Points on a hilly landscape, in no order, each with its height.
From any point a ball rolls to the lowest of the 2 points nearest to it. It stops when none of these is lower. Distance is the straight distance between rows; heights are no part of it.
vaz: [142 138 121 114 122 157 125 141 109 133 124  65 119 129 133 150 121 158
 124 129 154  95 112 147 115 107 146 185 132  91 116 107  64  86  82 106
 120 134 147 129 137 132 147 110  90 187 159  94 125 140 166 106 158 119
 102 150 152 186 154 175 132 101]  h=379
Vir: [ 93 148 131 138  62 105 156 108 157 175 135 117 129 126 107 124 149  74
 130 170 140  88  90 122 138 153 149 146 112 141 162 125  72 102 135 181
 110 108  72 142 108 149 115 112 106 153 124 142 115 178 129 137 138 148
 168 128 149 114 179 125 159  78]  h=415
Muv: [155 127 117 104 123 176 145 134 125 187 107  79 181 110 131 121 128 132
 114  99  87 154 131  80  73 116 130 114  60 139 111 119 168 133 147 130
 148 132 103 123 112 164 113 148 115 210 118 101 126 125 158 158 138 179
 106 118 129 125 110  90 138 157]  h=577
maf: [106 157 152 120 140 155  67 143  91  73 168 115 111 142 114 108 190 138
 101 182 114 111 109 122 219  58 141  92 100 112 133 119 103  78 184 184
 138  76 128  98 134 181 127 139  89 156 118 121 123 160 124 124 104  90
 138 148 125  95 155  21 159 110]  h=325
Ropu: [115 106  82 203 129 117 152 124 111  75 143 126 105  84 186  62 114  77
 112  90 131 134 127 169 116 174 114 141 131 103 142 174  94 137 169 161
 158 137 156 105 161 109 121 132 143  67 152  67 129 121 118 122  92 129
 154 163 166 149 111 151 141 136]  h=91
kadaf: [130 174  79  65 117 129  93 121 191 110 112 134 132 119 119 172 123 152
 169 146 149 112 125 121  76 102 160 139 136 191 151  70 140 167  53  68
 118 154 106 102 118 101 162 144 165 159  87 157 122  92 113 161 104 100
 130 132 148 129 155 139 152 153]  h=532
fop: [123 129 132 148 154 177 164 139 116 123 132 157 144 121 127 105  94 109
 170 136 142 141 127 146 115 108  58 184 136 144 165 144 114 200 114 124
 134  90 193 104 117  92 121  86 165  54 180 114 136 125 111  89  92 125
 146 111 116 107  87 131 130 149]  h=369
bonub: [133 102 127 172 164 115 174 102 102  94  85 186 130  53 148  71  84  97
 134  96 108 168 123 128 128 137 120 114 137 129 123 179 177 154 136 126
 133 141 200 102 120 112 116 102 167  78 177 116 131 100 147 123  89 133
 168  92 143 124  70 111 100 176]  h=230
Zik: [117 119 144 161 108 164 100 133  96  76 171  88 123 164 144 132 141 122
 121 154 120 130 136 163 158  36 155 140 158 121 159  42  79 103 166 121
 188 176 146 113 189 149 154 138 107  98 149 108 126  88 157 170 122 143
 162 160  96 144 133  91 162 145]  h=438
vozo: [156  97 129  78 115  84  82 110 154  81 127  83 152 104  85 149 191 148
 145 143 143 134 108 186 144 132 136 142  85  97  58 118 113 142 118  83
 124 177 109 106 155 101 159 120 146 184 150 116 122 146 178 154 121 104
 103 173 153 131 147 133 157  98]  h=704
fose: [ 92 126 167 156  76 142  81 116  95  58 141  86 134 146 125 141 147 114
 139 168 115 107 130 133 188  60 169 143 162 141 166  55  82  98 149 158
 168 134 136 115 154 167 174 112  99 108 143 139  86 132 139 143 134 106
 168 157 104 142 149  64 160 101]  h=402
Non: [106 155 111 107 137 100 214 181 153 172 121 163  86 122 144 117 104 143
 103 109 119 119 131  61  80 154  91 133 105 159 137 211 133 130  82 151
  62 120 139 146  93 110  84 144 155 121 126 138 147 111 117 121 131 191
 133 109 161 110  79 167 128 129]  h=464
mebo: [117 170  72  77 117  98 111 125 199 120 107 110 145 115 111 172  87 143
 176 142 126  74 120  86 104 109 132 149  88 196 117 108 149 165  48 112
 101 120 105  80  82 102 137 124 188 155 111 186  97 111 120 154  97 125
 138 117 155 119 127 142 150 117]  h=502
Kilut: [142 111 117  62 133  44  89 120 166 109 125 111 149 139  68 168 175 154
 159 157 150 136 110 183 131 176 120 129 124 128  54 117 121 146 127  77
 116 162  91 144 137  83 149 137 173 150 124 122 135 132 137 141 123 109
 110 133 139 102 132 145 123  76]  h=686
tizof: [149 157 130  97 141 180 134  94 146 204 132 126 125  95 118 138 124 142
 114  84 139 126 136  69  88 109 150 170  90 113 124 149 126 164  67 168
  48 109  90 134  82 114 110 127 104 161 125 156 113 162 132 136 111 117
 140 145 158 136 158 140 138 138]  h=236
nos: [119 109 112 131  89  92 130  60 186 129 158 161 149  38 141 110 121  74
 142 116 125 133 113 163  99 163 156 117  89 126 126 175 125 164 144 157
 115 161 132 131  77 153 154 138 190  99 136  99 116 117 139 150  99 121
 173 131 150 120 147 123 110 137]  h=297
lenov: [116 127 112 182 100 134 127 127  95 130 138 104 117 150 178  98 119  83
 139  92 103 155 128 138 108 167 116 113 162 108 128 119  97  68 205 164
 185 146 106 151 199 184 104 137  92 102 120  63 123 101 124 150 140 160
 149 137 100 147 112 123 110  99]  h=214
Daz: [130 156 127 139 140 155 153 169  97 150 127  58 118 136 138 140  98 140
 131 104 110 113 163 110  95 130 117 192 152 122 130 139  66 111  86 169
 118 120 182 144 162 133 119 107  79 144 165  99  96 139 126 108 172 148
 109 159 137 166 111 173 134 106]  h=324
Mutaf: [ 93 131 157 149  92 141  69 103 120  61 145 104 130 108  94 139 178  87
 107 173 111  89 125 117 210  65 167  99 106 130 145  92 110 103 161 169
 137 109 125 102 150 194 159 118 102 121 117 131  92 148 138 129 118 106
 149 151 107 102 164  27 154  93]  h=364
Fopat: [131 160  67  76 150 110 154 205 169 139  95  93 126 185 130 161 100 173
 131 149 152  75 127 115  95 129  98 156 111 174 129  97 106  93  67 104
 123 109 132 101 116 106  80 149 139 167 118 136 148 113 114 115 135 138
  72 128 134 139 119 182 122  98]  h=417
pirer: [100 118 121 193 113 122 165 113 103  83 115 127 160 102 129  82 131  63
 122 139  72 139 108 143 178 107 145 102 101 137 132 135 144  85 195 131
 174 137 157 101 164 179 117 126 143  83 138  94 131 103 141 114 105 171
 176  96 109  99  91  61 122 136]  h=349
Tugus: [155 136 137  85 141 145  93 100 104 157 148 113 150 164  93 145 195 148
 135 169 153 127  93 124 151  93 121 141  69 122  95  84 138 148 167  78
  93  98  81 101 130  96  92 107 129 147 122 140 139 165 130 145  78  93
  89 131 143  93 134  86 156  96]  h=162
tazov: [105 171 148 136 128 160  91 148  66 158 112  74 112 119 109  90 159 100
  82 111 119 107 148  33 159 105 173 100  77 121 142  89 129  88 187 188
 183  91 149 148 123 212 127 139  45 161 107  91 101 168 145 168 156 124
 122 149 112 122 139  53 132  95]  h=287
Pelos: [154 132 135 123 144 168 114  75 136 146 135 137 125  77 107  92 173 122
  96 109 120 129 112  80 140 101 163 131  84 100 121 142 136 152 131 137
  88 102 126 119 102 113  98 105 107 160 128 135 146 180 140 129  96  84
 134 165 189 124 160 105 157 117]  h=164
Gib: [111 177 144  91 144 104 133 135 216 152 140 169  90 117 162 161  90 164
 146 110 112 115 159 105  70 158 107 123 152 150 160 170 157 166  67 145
  64 120 106 136  89 136 167 184 122 121  76 174 156 114  95 154 140 106
 120  97 121 133 172 193 113 148]  h=496
doko: [105 142 136 125 119 134  83 100 157  82  94 157 151 135 124 165  83 123
 163 138 125 150 107 147 106 128 159 118 204 144 143  66 123 147  92 110
 136 156 103 177 139 134 173 139 111 100 102 159 102  84 116 141 121 100
 160 106  94 138 168 149 111 151]  h=600
fem: [ 99 164 108 125 122 117 142 138 166 141  88  89 168 125  87 148  85 103
 155 167 125  66 114  80 120 112 138 170  86 195 153 100 149 158  60 152
 111  86 107  93  84 116 110  85 141 151 123 184  83 136  99 122 109 160
 132  98 130 100 112 137 140 123]  h=470
rasib: [ 94 141 159 152 110 160  95 109 133  94  96 129 164 143 129 178  71  99
 165 123  98 130 122 101 134 140 144 133 167 138 164  73 167 164  90 147
 143 116  78 164 106 152 167 111  88 115 101 189  76 127  85 140 139 120
 147 107  76 112 133 105 106 158]  h=633
gamiz: [ 91 134 136 175  90 124 160 144 111 108 122 107 163 135 100 106 112  69
 142 184  94 117 109 135 161  99 115 151 112 157 156 121 118 104 166 154
 170 113 160  97 131 171 105  93 135  98 147 106 113 126 126 103 117 186
 172  92 110 105  96  91 137 109]  h=385
luma: [121  88  98 174 149  87 166 144 104  63 113 116 152  92 157  66 161 100
 110 124  97 162 121 187 171 144 130  98  92 140 102 161 140  84 204  99
 168 155 135  96 169 116 108 161 137 114 160 108 147 122 144 112  97 159
 145 124 164 108  78  86 146 153]  h=308
namop: [169 116 168 124 186 133 116  74 106 135 117 168  93  99 155 154 123 180
  86 115 109 142 137 139 140 131 127 121 163  63 131 182 150 158 121 147
  83 108 167 133 125 103 135 120 103  96 130 156 141 169 109  68 135  68
  76 130 132 147 136 158 121 165]  h=341
dof: [107 157  96 111 126  68 189 146 185 187 122 168 131 123 126 104 126 126
 145 130 137 117  96  92  94 155 107 109  76 178 120 185 168 132 119 135
  88 117  92 124  59 102  97 132 197 132 107 137 149 119 123 142 114 164
 152 111 171 102 100 150 122 128]  h=428
Pebaf: [102 156 145 131  75 121 128 140 151 168 143 127 117 175 138 143 141 104
 137 146 145 127 115 123 105 171 119 119 180 128 179 107  90  92 131 166
 136 122  61 168 139 162 136 133  89 169  87 114 131 127 105 134 176 143
 153 125 123 143 173 144 134 110]  h=352
zoto: [117 118 145 164 112 120 149 169 116  63 143  89 141 177 116 109 110 132
 168 173 144 104 143 170 192  59 107 177 129 138 153 106  75 131 130 120
 171 136 214  76 129  89 110 102 126  98 194 153 111 162 125 126 139 166
 150 151 101 142  92 138 182 120]  h=207
Guzer: [109 145 165 148  91 123 117  67 177 159 121 171 170  86 117 130 113  93
 146 126 118 159 113 128 110 155 131  85 123 141 157 126 180 162 151 150
 116 115  83 158  85 166 156 140 116 127  73 138 126 145 110 165 129 125
 158  98 109  98 176 103 107 136]  h=398
fadi: [ 91 134 138 181 114  92 152  97 132 136 112 146 128  89 120 104  82  70
 149 102  95 110 140 119 127 195 156 134 175 133 127 165 117 136 112 191
 134 134 152 174 140 147 145 103 114  70 127 114  94 122 107 127 164 146
 183 120 109 135 133 163  90  95]  h=307
kar: [148 119 122 166 156 179 181  75  73 131  97 169 140  58 129  81 114  90
 128  85  89 170 159  85 129 111 160  91 125 147 140 146 199 160 143 131
 148 129 193 101 106 134 126 118 150 116 159 125 144 113 130 141  86 110
 150  90 131 111  87  58 112 191]  h=273
lufo: [168 126  86 100 158 119 126 121  92 144 123 152 105 172 115 162 116 192
 125 134 168 121 140 148 116 119  88 149 117 118 110 134 140 188 146  73
  86  98 159 109  95  53 109 116 177  80 141 172 150 139 106  85 102  71
  88 120 126 101  98 146 128 135]  h=272
geb: [117 103 102 162 100  71 144  95 148 106 131 146 139  54 114  95 109  83
 120 107  94 112 137 138 128 170 190 113 117 123 102 162 119 138 112 158
 136 163 164 133 102 128 142 113 153 108 132 111 104 119 138 120 137 135
 182 131 152 123 125 148 106 109]  h=241
Tol: [125 147  71 103 113  89 155 187 192 132 101 101 158 135 142 144 112 130
 150 133 117 118 105 125  70 148  87 121  89 181 137 116 127  97  91 126
 150 133 116  92 107 130  97 152 148 179 100 118 139  98 125 155 132 168
 106 132 147 113 104 166 138 119]  h=458
Kisi: [120 146 153 124 117 146  96  74 133 129 147 140 135 101  92 118 196 101
 117 167 147 126  90 121 178 109 139 118  81 114 133 133 131 148 160 123
  83  96  94 121 113 128 114 106 106 141 104 157 144 188 132 137  80  77
 124 142 154  73 169  80 154  89]  h=106
kovul: [111 163 118  85 139  37 121 152 225 161 138 193  83 150 146 160 132 158
 138 143 172  86 142 136 115 178 121 113 153 155 146 168 118 156  84  95
  65 128  69 145 103 109 161 188 157 111  90 142 189 120  93 159 156 107
 104 103 122 126 198 191 118 106]  h=540
Koril: [149 131  84 121 142 143 170 127  96 151 123 154 123 120 128 117 123 141
 140 124 151 127 113 120 111 100  88 157  75 141 133 163 152 177 136  99
 106  92 162  90  72  75  78  99 196  94 177 150 145 139 128 102  78 115
 130 113 157  91  71 108 151 137]  h=322
zuvip: [141 121 170 108 130 166 135 125 124 174 133 106 119 167 134 165 129 164
 120 112 122 101 126 110 108 147 113 119 132 109 130 138 135  91  81 125
  96 108  84 161 135 169 150 140  96 190 102 105  96 116 115  64 188 161
  72 103  96 158 134 166  90 127]  h=468
buze: [152 114 134  57 174  71 113 127 130 131 125 121  82 161 101 180 115 213
  96 154 136  97 163 134 141 155  79 134 126 113  84 173 137 142 111  54
  78 128 110 156 145  87 146 163 148  99 116 162 170 127 117  66 134  98
  56 101 118 125 100 185  81 101]  h=637
tun: [153 121 108  96 129 195 105 102 126 174 119 105 161 117 115 175 117 143
 131  88 121 139 157  75 100 107 154 155 113 109 121 113 153 174  76 151
 114 119  96 125 105 133 133 113  99 177 126 179  91 147 112 113 126 126
 105 126 115 120 157 106 147 150]  h=300
zeli: [100 159 149 163 160 164 166 145 141 132 126 159 141 134 141 110  73  95
 187 152 137 131 124 128  90 148  58 168 187 168 175 138  96 179 113 153
 125  86 157 139 141 115 130 101 131  59 134 110 139 108  84 102 122 143
 145 114 102 119 110 160 102 136]  h=413
basu: [156 103 157 131 156 146  90 102 109 112 130 135 131 125 122 140 134 155
 110  93  96 149 138 140 147 120 146 118 150  73 101 131 149 123 111 135
 121 133 149 127 139 119 142  97  99 129 129 151 122 155 121  81 143  83
 113 142 140 151 126 140 132 133]  h=386
bala: [120 141 148 183 144 171 163 116  64 148 120 121 129 114 101  83 142  98
  99 107  88 117 176  50 153 130 204 121 143 139 146 120 146 128 123 191
 130 101 167 137 100 128 100  87  68 139 132 128  99 175  96 108 141 122
 123 127 135 115 103 102 127 131]  h=709
dubu: [120 135 153 123 112 193 105 157  71 155 132  57 146 171 135 138 130 131
 114 151 116 123 128  86 129  79 137 141 106 120 149  78 104  91 162 179
 169  88 123 130 119 202 128 120  56 175 135 119 106 143 138 153 143 132
 117 128  95 145 136  72 152 115]  h=348
nifu: [133 122 100 186 125 139 119 110 102 103 143 131 111  66 179  95  97  84
 125  48 119 170 137 132  85 143 114 135 121 108 136 163 144 172 154 169
 150 141 174 117 143 121 147 125 155  69 149  71 115 109 133 174  66 110
 145 160 165 146 106 154 124 170]  h=158
beb: [135  80 113 177 176  70 184 119 111  66  86 172 116  85 158  53 117 103
 122 115 105 153 113 170 163 152 129  91 150 133 103 178 170 101 176 105
 130 144 168 118 138  96  97 117 141  84 155 133 158 123 136  76 120 133
 159 123 149 134  72 110 123 153]  h=270
bara: [135 120 206 152 117 132  97 105 142 179 136 195 124 122 172 104 182 100
 123 114 183 170 135 141 165 170 120  87 189  79 160 176 121 126 155 150
 112 150 100 173 168 179 144 151 108 124 112 105 147 135 133 167 168  93
  89 146  83 161 234 129 111 109]  h=62
vodu: [127 140 127 169 134 135 165  71 101 148 119 163 124  43 137  58 156  87
 109  84  95 158 151  84 133 142 195  72 120 143 129 154 178 135 173 135
 133 129 170 134  99 136 135 132 128 120 119  96 161 131 135 150 104 115
 153 119 161 111 130  83 104 158]  h=314
pumim: [133 139 126  68 119 119  96 146 196 140 121 103 145  99 107 173 121 159
 158  96  98 136 133 119  88 162 126 114 117 144  90 131 155 137  65 106
 108 148  78 148 113 152 158 158 119 204  91 131 105 117 136 137 164 118
 135 108 122 141 154 159 116 133]  h=634
ziguv: [130 126 105 141 140 179 151 133  86 132 129  85 146  97 135 117 167 118
  97 140  75 135 118 114 166  37 137 106  54 141 122 124 136 105 186 120
 158 108 170  76 142 145 107 138 125 138 148 121 151 135 154 150  94 164
 115 116 125  93 101  54 186 151]  h=530
rumas: [149 117 142 121 110 127 121 107 165 177 165 178 107 102 171  88 197 102
 111 110 192 148 119 173 136 177 120 121 149  67 153 188  71 151 139 112
  96 167 112 152 154 147 142 149 148 136 133  83 179 146 139 158 153 100
 107 171 130 160 228 139 146 117]  h=141
sok: [140 135  98 121 132 153 132 143 147 114 151 136  96  92 169 158  72 136
 140  78 116 163 132 124  55 141  88 142 154 120 123 152 119 179  92 150
 109 144 172 130 123 123 159 143 167  84 132 126 123 100 137 148  90 114
 141 138 142 148 115 177 114 173]  h=238
zuki: [113 114 168 177 154 136 157 119  73 115 119 160 129 129 105 119 108 105
 105 147  91 120 148 105 182 144 177 125 155 119 137 154 169 111 114 170
 108 104 140 138  87 124 106  79  87 111 125 175 102 168  86  82 126 130
 128  93 123  85  75 117 106 152]  h=685
relob: [123 167  47  69 164 115 151 222 154  89 100  96  98 194 116 158  80 187
 110 150 200  71 160 132 116  98 132 178 122 195 132  71  96 111  72  59
 144 135 175 124 143  76  97 162 160 139 144 130 163 101 122 132 137 134
  82 130 145 146 120 166 125 109]  h=377
tugep: [115 129 126 149 125 125 195 164 121 148 105 149 125 112 130 115  92 108
 124  92  96 159 131  92  79 154  92 124 144 151 139 176 137 113 111 157
 118 110 156 143 130 122  90 119 120 123 118 122 122 109 106 116 144 197
 150 101 133 114  78 141 123 129]  h=503
goka: [118 159 143  85 116  94 117 155 152 176 123 101 134 196 104 158 171 142
 144 199 194  89  83 140 130 146 123 138 105 147 122  78  97  85 132 108
 104 107  34 137 128 120  80 127 108 195 107 110 132 158 137 153 129 114
  97 130 144 134 177 140 128  84]  h=543
toba: [150 123  72  96 148 112 145 177 136 106 120 160  60 134 141 146  78 183
 107 122 181 122 146 127  96 135  42 147 143 130 125 159 116 189 115  92
 100 112 181 130 101  80 123 160 198  38 138 148 165 117 148 103  92 102
 101 124 135 118  71 179 106 142]  h=335
til: [173 131 132  66 154 156  88  99 116 167 145 141 125 157  98 162 173 175
 129 147 177 135 110 144 116 127 114 145 109  97 100 116 143 173 125  60
  75 121 102 118 118  78 119 110 139 147 126 150 150 153 129 118  89  67
  77 138 146 111 148 132 127 128]  h=210
Varo: [126 143 172  86 131 158 120 165 138 169 125 103 120 197 121 156 155 154
 146 181 190  73  91 126 108 139 124 130 133 145 153  87 124  69  88 111
 106  96  45 146 121 164 129 135  90 239 100 109 114 126 136 113 166 142
  68 115 118 155 158 163 102 121]  h=510
buz: [114 122 128 122 123  42 120 146 106 133 134 125 128 211  98 149 133 142
 132 185 167 110 105 149 177 176 101 107 132 156  95 128 151 111 207  89
 108  73  85 147  99  81 103 106 157 115 105 146 124 143  61 113 129 109
 103 100 125  80 102 135 105  82]  h=608
zava: [154 111  99 131 131 168 171 128  92 152 116 109 157  87 139 106 146 123
 105 111  95 163 127  98 109  94 142 118  60 145 109 143 151 119 148 116
 137 136 147  91 118 117  89 126 141 166 161 123 141 125 165 154  90 167
 122 116 165 101  81  88 158 163]  h=551
momel: [144 128 143 153 163  89 144  94 124 138 117 185  77  65 178 112 116 147
  94 108 104 124 121 130 126 157 130 120 167  86 140 211 132 163 138 161
  80 111 181 139 118 105 142 124 137  64 133 126 162 153 126 112 154 105
 126 150 148 157 145 172 139 151]  h=290
Bovi: [142  84 132 126 116 110 107 128 141  84 148 103 143 170 121 164 136 154
 129 156 144 142 132 190 141  71 117 127 129 130 111  62 120 116 140  51
 185 208 122 100 185  70 141 141 164 118 144 149 146  82 162 174 127 171
 134 143 108 139 107 154 142 177]  h=383
tar: [144 101 132 166 111 129  91 103 129  64 142  90 140 126 141 122 140 117
 121  83  90 144 142 157 165  72 155 114 130  86 116  75 128 118 138 119
 198 170 155  99 187 112 160 114 128 115 150 131 116 124 158 153 129 111
 142 180 123 167 138 124 158 153]  h=475
fumeb: [123 146  95  95 160 137 146 216 128  90 127 112 106 210  96 161  78 170
 131 155 179 111 176 145 127  93 116 184 179 167 143  85  68 121  72  91
 146 145 181 133 161  75 113 151 130 101 155 156 133 113 114  89 139 156
 107 124 106 148 100 167 140 126]  h=328
Lubo: [ 89 151 136 154  95 109 150 128 134 148 126 114 163 142  85 129 109  83
 141 184 118 102  98 115 129 137 126 140 107 167 160 115 147 120 132 155
 135  85  96 119  88 137 110  86 133 128 108 147 119 148 104 100 118 162
 157  88 137  88 113 126 128 108]  h=429
zug: [119 141 119 164 114 103 216 106 105 165 121 150 112  74 132  43 192  99
  96 126 106 130 122  79 148 166 208  88 120 159 124 168 125 105 165 135
  92 134 122 114  87 107 112 123 127 153 132 111 178 142 136 131 117 148
 153 125 172 120 136  99 117 136]  h=356
Delab: [130 119 151 113 108 138 102 163  83 130 146  96 153 194 119 153 142 154
 132 183 124 124 116 143 149  92 134 143 126 122 118  92 107  78 144 138
 143 107 119 107 110 139 101 104  91 161 138 154 121 148 126 114 129 137
 108 123 125 134 115 114 157 105]  h=396
bigo: [128 116 136  84 121  66  91 117 169 133 124 134 152  97  69 174 136 139
 146 145 104 135 118 140 130 174 140 113 115 134  65 146 156 139  90 111
  97 146  83 150 108 112 150 125 130 174 103 168 103 145 133 141 131 122
 135 106 143  94 135 148 117  94]  h=663
Nezo: [160  98 101  93 126 174 126 124 124 146 138 100 143 141 126 186 124 171
 130 100 126 141 165 135 112  77 128 158 124  98 108  92 125 162  83 112
 163 150 151  88 148  96 144 118 157 158 158 178 114 112 142 116 122 143
 110 139 105 154 136 131 157 167]  h=360
Karol: [122 157 149 133 131 108 141  98 182 182 127 189 132  91 155 130  81 130
 150  84 100 166 139 117  69 160 112  91 144 137 140 177 183 161 129 170
  81 123 120 152  83 144 150 161 136 122  85 142 139 114 113 171 154 139
 148 102 119 134 157 150 112 165]  h=449
marul: [135 101 145 122 121 110  97 152 119  95 152 139 160 214 117 153 145 149
 145 184 132 152 106 174 147  83 118 108 146 154 111  51 135  98 168  82
 175 162 106 115 166 108 118 138 153  97 121 136 150  84 133 141 118 151
 132 113 103 116  95 105 134 132]  h=350
vem: [143  93 102 104 150 136 126 125 137 122 119 140 147 150  99 191  84 162
 141 114  96 141 168 125 134 107 108 129 139 110  99 125 161 156  75 117
 148 146 147  95 140  93 141 123 158 124 140 233 101 112 119 109 124 147
 120 101  96 116 107 125 131 150]  h=403
sak: [151 116 126  78 154  47 114 127 143 154 118 167  68 114 146 151 134 201
 104 154 138 110 137 151 130 173  77 121 146 105  99 205 127 165 142  76
  66 120 115 156 121  94 148 171 174  68 120 138 195 128 136 113 153 105
  82 120 126 135 126 194 105 120]  h=611
duge: [102 153 177 136 134 157  87 133 102 151 133 127 104 116 128  71 212 100
  82  96 140 133 148  74 187 134 136  75 108  98 136 141 149  67 190 169
 164  92 112 168 154 211 125 149  79 165  97  81 114 156 139 142 160  91
 123 154 126 124 176  57 110  97]  h=220
kupe: [150  94 188 140 135 177  64 130  80  85 155  97 125 184 146  91 160 150
 127  97 145 129 138 148 166  79 151 118 143  85 122  63 129  66 143 118
 187 143 124 126 178 175 167 130  95 160 152  83 102  97 175 123 160  96
 109 171  96 198 140 101  97 121]  h=310
ses: [148 127  73  87 138 137 128 171 139 117 161 137  62 115 171 163  99 172
 102 104 164 130 130 143  71 151  68 163 123  98 103 169 108 161 101 103
  93 162 134 133 113 109 155 162 176  97 133  95 168 105 158 124  94 117
 114 140 168 164 109 207 110 178]  h=303
zuba: [137  98 121 164 130 141 171 156  97 113  82 137 138 128 152 101  87 105
 127  57  85 201 129 119  97 139  87 109 142 120 116 143 162  92 139 123
 154 128 154 136 175 134  76 122 106 113 152 107 110  93 121 137 130 193
 137 102 100 127  58 114 120 143]  h=535
lig: [134 101 129 120 138 151 171 176 124 100 155 129 123 203 112 154 113 160
 153 144 190 132 172 162 152  54 100 180 154 138 149  78  89 152 105  99
 173 141 201  91 158  54  97 129 152  98 187 176 110 130 114 120 121 177
 131 134  62 135 106 144 168 155]  h=266
Zim: [137 103  84 104 149 139 156 143 146 133 105 157 151 110  95 156  62 149
 138  90  79 145 176  80  90 136 114 108 129 136 112 151 186 173  58 138
 134 152 154 111 115 140 121 138 159 146 128 204  70  95 123 127 137 167
 140  89 114 104  92 105 116 158]  h=442
bev: [133 123 149 164 139 153  87 124  80 106 149  98 111 169 176  69 150 126
 131  80 110 149 131 141 151 126 126 103 152  81 114 102 135  48 191 148
 193 136 117 138 191 191 126 136  87 114 135  53 122 101 152 125 140 113
 122 157 105 179 117 106  98 111]  h=268
dis: [142 117  97 140 168 133 127 144 124 110 131 157  88 158 152 116  72 128
 122 153 169 157 104 173  82 143 101 144 202 128 128 109  83 126 130 103
 141 163 137 153 170  99 113 145 126  44 116 102 171  80 135 119 121 139
 142 134 115 146 115 188 114 147]  h=237
Mavar: [131 136 128 123 120 115 118 112 140 157 150 167  77 101 158 136 141 143
 111 128 161 117 117 156 114 163 127 148 180  81 149 170  71 159 117 129
  82 131 135 151 124 109 151 127 127  86 124 120 173 149 129 119 155  91
 135 157 147 154 188 183 144 116]  h=222
zar: [104 148 131 107  92  54 114 119 159 147 148 143 122 181 102 160 163 113
 139 190 206  93  91 152 148 188 129 120 122 151 134 109 111 133 149  98
  93 105  44 153 109  92 112 108 146 138  96 148 120 151  90 142 121  94
 113 121 129  81 177 132 120  75]  h=576
tobo: [118 122 134 136  87 118 133  42 176 139 140 151 164  50 107 100 169  60
 117 146 117 125 113 149 135 146 167  93  73 133 136 158 130 145 170 137
 113 139 116 132 111 180 152 143 159 110 106 101 130 147 135 138  96 126
 165 111 127  88 165  62 110 116]  h=344
gunip: [128 127  68  93 120  41 130 149 164 155 129 168  74 145 136 148 123 164
 116 154 181  74 141 157 131 189 101 121 158 136 118 172  84 158 141  85
  88 110  93 167 105  83 139 168 192  65 109 128 191 116 115 130 164 119
 110 123 119 118 145 185 115  79]  h=580
Ziku: [112 127 199 113 119 181  47 164  80 107 161 113 115 144 125  99 204 142
 102 156 151 132 125 119 194 113 111  93 119 108 144 113 107  64 165 168
 148  99  93 132 158 204 136 154  86 186 112  93 113 131 149 134 125  71
 134 155 104 119 175  42  89 100]  h=278
maz: [137 125 214 147 139 170  74  95 109 155 122 163 126 110 150 115 170 120
 108  81 137 164 147 106 166 148 124  85 151  75 144 140 181 111 150 145
 132 111 106 185 142 187 130 129  71 133 102 111 116 151 123 141 149  69
  96 148 104 142 177 113  85 120]  h=143
Nedom: [154  95  98 167 139 132 131 153 100  83 134 119 108 134 164 107 101 138
 107  98 134 165 127 176 118 136  84 145 153  84 116 143  98 114 134 112
 144 160 160 102 162  86 126 129 129  80 142  95 152 123 134 105 121 125
 129 155 140 156  91 181 134 151]  h=167
bino: [151  85 179 119 145 160  97 114  86 130 122 109 144 163 126 159 124 163
 116  85 100 131 154 124 154 124 145 127 138  79  88 121 159  89  92 134
 132 131 116 141 147 160 156 117  90 161 134 132  79 126 130  65 178 127
  82 123  92 164 112 138  92 127]  h=427
Zubi: [146 135 134  91 121 158 129 139 179 175 116  77 156 115 135 127 128 151
 153  78 116 124 112 108  60 154 116 123  75 142 107 127 164 129  98 112
 121 136  72 139 102 172 149 162 113 241 103  69 111 114 150 153 177 163
 101 129 114 157 153 150 111 142]  h=605
fina: [115  99 161 165 127 163 119 103  82 111 121 147 170 137  99 156  98  97
 125 136  83 130 145  99 177 117 163 133 131 118 132  99 190 143 113 161
 148 105 114 135 102 147 136  90 104 118 118 191  90 147  97 124 119 136
 137  90  90  85  91  75 122 155]  h=662
tinil: [108 153 134 166  87 130 126 114 130 144 121 112 136 135 144 132  97  82
 156  91 100 143 120 113  92 171 128 128 175 135 150 109 110 127 146 172
 158 127 109 178 153 166 137 121  96 111  98 100 114 116 104 148 163 146
 167 140 104 142 145 138 114 101]  h=284
kufe: [138 113 168 128 111 183  89 139  91 124 146  83 114 143 134 117 151 136
 142 125 189 109 116 150 135 102 153 142 152  99 142  78  93  70 115 100
 154 140 129 158 155 178 175 122  86 209 144  67  89 105 181 124 173 105
  94 155 126 188 163 128 101  91]  h=351
Gatun: [141  91  90 124 126  70 123 106 163  75 131 101 149  72 116  89 182 121
  99 122 106 113 121 180 136 162 177 110  66  92  71 154 109 124 143 129
 137 174 121 113 132 108 124 137 141 176 156  93 123 157 166 131 119 117
 118 176 195 132 134 121 156 115]  h=723
simuf: [144  99 144 156 142 159 138 131  92  78 152 108 148 153 153 104 152 138
 111 103  75 157 146 146 183  47 129 103 107  96 111 109 155  92 175 130
 197 139 166  84 170 125 114 124 122 124 159 141 141 133 142 129 122 133
 133 137 101 151  96  85 171 159]  h=504
topuz: [102 129 116 149 104  71 215 127 120 176 116 179 126  86 125  69 151  88
 118 146 131 121 103 114 130 175 151 116 108 168 136 191 133 114 160 124
 103 126 122 127  73 113 105 116 175 121 135 127 168 120 129 112 116 182
 174  92 163 100 103 117 116 133]  h=390
Zabi: [135 145 117 107  95 179  90  98 163 113 112 113 150 110 126 178 114 126
 160 123 114 143 129 114  82  78 147 131 153 163 174  49 140 191  92  87
 144 158 111 131 133 132 176 133 141 143 103 149 109  90 113 164 122 129
 147 137 109 138 155 101 160 171]  h=563
zofu: [115 130 116 169 129 123 155 175 105  93 125  72 123 147 126 108  94 122
 149 146 117 110 143 147 146 117 118 177 153 129 131 135  57 102 119 164
 149 136 209 117 145 108 112  99  88 119 173 116 105 161 132 105 165 143
 140 162 154 143 100 162 164  96]  h=267
Ruk: [132 110 127 110 164 110  81 162 117 111 148 167 114 226 115 135 104 140
 130 189 179 137 107 181 110 121 142 129 189 154 124  69 114  81 150  95
 165 164 102 172 163 115  96 143 117  82 110 112 154  74 121 111 141 134
 148 120 133 133 114 150 119 133]  h=302

Call two points neighbours if one is among the 2 nearest of the other. Go from one point of each pair to the other, from neighbour to neighbour, staying as low as possible. Name the highest point that can't be avoided.
Kisi / Ropu -> toba
geb / bara -> tugep
geb / bonub -> Lubo
zoto / geb -> vaz
geb / lenov -> fadi

Two balls start at each pair of points below. Name the first point that both come to, or write -.
bala / tugep -> bonub
fem / Non -> bonub
simuf / bino -> -
